Points on a hilly landscape, in no order, each with its height.
From any point a ball rolls to the lowest of the 6 points nearest to it. It stops when none of these is lower. Distance is the straight distance between rows; heights are no part of it.
Z_743: [ 91 124 119 115 143 103 117 103  97 109 113 120 121 117 128]  (h 2.57)
Z_405: [ 94 108 104  92 110 119 105 109  91 112 111 112 100 124  96]  (h 4.95)
Z_461: [ 89 100 107 106  69  99 103  95  95  85  88  90  98  66  77]  (h 3.09)
Z_518: [134 100 127 104  69  68 135  81 117  78 103  77  99  51  98]  (h 7.94)
Z_933: [100  89  87  97 106 114  87 110  96 104  98  93  91 132  94]  (h 4.52)
Z_217: [ 86  93  82  89  85 116  76 117 101 103  89 101  84 105  85]  (h 3.80)
Z_510: [104  63  75 117  69  79  80  92 102  84  75  93  85  98  86]  (h 3.17)
Z_84: [ 87 128 116  93 137 101 111  87 102 119 117 108 113  81 126]  (h 4.38)
Z_353: [ 84 131 108  95 149 103 117 103 110 121 129 127 127 106 137]  (h 4.49)
Z_481: [ 96  86  82  81  96 120  73 124 100 115 101  99  93 130  95]  (h 4.33)
Z_205: [128  75  98 113  60  73 118  83 105  63  88  85  93  84  75]  (h 4.08)
Z_829: [124 119 122 107 109  72 109  65 118  90 104  73 116  52 127]  (h 5.24)
Z_766: [ 91  99  97  87  98 123  89 113  97 115 104 107  91 115  85]  (h 4.29)
Z_956: [101 113 125 102 109 100 114  83  88  93  99  86 105  68 102]  (h 5.07)
Z_462: [120 113 121  99  96  82 118  82 106  81 103  84 106  57  99]  (h 6.15)
Z_980: [ 83  99  86  79  84 121  81 124 101 113  99 115  89 107  87]  (h 4.06)
Z_954: [104 108 114 110 111  94 123  77  95  89 103  92 108  90 111]  (h 4.54)
Z_54: [ 94 107 111  96  98 111 110  93  91  96  98  94  95  82  89]  (h 4.25)
Z_392: [ 92 127 102  77 128 112 114 130 106 126 130 141 119 108 109]  (h 5.62)
Z_42: [109 125 120 104 117  84 112  77 108  97 106  84 111  67 119]  (h 4.93)
Z_639: [ 86  48  73 106  75  86  56  98 107  94  65  88  91  88 103]  (h 3.55)
Z_23: [110 100 116 120 114 102 121  83  86  96  98  86  99 109 108]  (h 4.07)
Z_436: [ 92 118 106  97 123 115 118 116  96 118 118 120 114 138 112]  (h 4.98)
Z_204: [104  65  76  82 100 106  48 134 120 122  90 109  90 115 109]  (h 3.79)
Z_716: [ 95 126 108  93 130 103 115 132 105 116 130 146 121 130 112]  (h 5.93)
Z_14: [123  87  97 114  90  83 112  78  83  77  88  78  95 104  90]  (h 2.35)
Z_179: [ 88 125 107  88 132 118 107 109 101 125 118 122 111 104 109]  (h 5.01)
Z_16: [115 115 117 118 123  89 122  73  99  88 101  89 106  85 119]  (h 4.53)
Z_890: [102  95  89  90 117 118  92 124  99 118 107 112  95 147 104]  (h 5.27)
Z_693: [102  72  85 115  51  74  95  90 105  70  78  93  94  85  73]  (h 1.19)
Z_354: [101 110  92  76 118 116  87 130 107 119 118 115 103 144  99]  (h 5.38)
Z_103: [ 80 110 107  89  96 116 102 100  87 106 106  99  99  85  87]  (h 4.37)
Z_377: [ 70  93  86  92  63 112  72 108  94 101  87 105  86  88  74]  (h 4.05)
Z_873: [100 121 119 132 145  92 122  91 102 104 107 102 114 117 143]  (h 3.78)
Z_164: [104 111  89  79 111 118  91 135 111 122 115 120 104 129  93]  (h 5.03)
Z_269: [111  90 104 111  50  78 127  93 108  67  89  91 102  64  74]  (h 4.85)
Z_562: [ 95  90  95 106  80 100  99  90  87  94  90  88  91  86  79]  (h 3.35)
Z_916: [ 89  84  87 105  59  91  87  93  97  79  85  88  91  85  77]  (h 1.23)
Z_631: [119  70  83 110  65  73  95  84  93  78  80  81  83  96  79]  (h 1.98)
Z_151: [116  88  91 112  79  94 105  83  88  88  86  85  91 102  89]  (h 1.07)
Z_385: [ 93  59  77  98  88 105  57 108 101 108  78  94  86 111 102]  (h 2.32)
Z_258: [ 84 121 111 105 132 113 117  95  95 111 110 112 106 105 113]  (h 4.13)
Z_784: [114  98  80  88 118 103  79 135 110 120 115 113  97 162 108]  (h 6.29)
Z_964: [108 121 114 110 140  80 112  71 108  96 113  90 116  74 139]  (h 4.43)
Z_519: [ 95 107 104 106 114 114 107  99  87 104 106 104  99 130 107]  (h 4.78)
Z_430: [ 85  71  75  83  84 112  47 122 119 113  80 108  83 102  98]  (h 3.21)
Z_812: [111 102 111 104  67  87 108  90  97  76  94  88 100  77  78]  (h 4.63)
Z_245: [ 99  97  99 109  95 108 108  89  81  97  92  93  89  99  95]  (h 3.08)

Write out the way that a ball takes from each point below.
Z_784 -> Z_481 Z_217 Z_430 Z_385
Z_164 -> Z_766 Z_217 Z_430 Z_385
Z_42 -> Z_964 Z_873 Z_743
Z_518 -> Z_205 Z_151

Two balls start at each pair of points below. Name the first point that both come to, or write -.
Z_829 and Z_179 -> Z_743
Z_980 and Z_354 -> Z_217
Z_54 and Z_933 -> -
Z_103 and Z_890 -> -
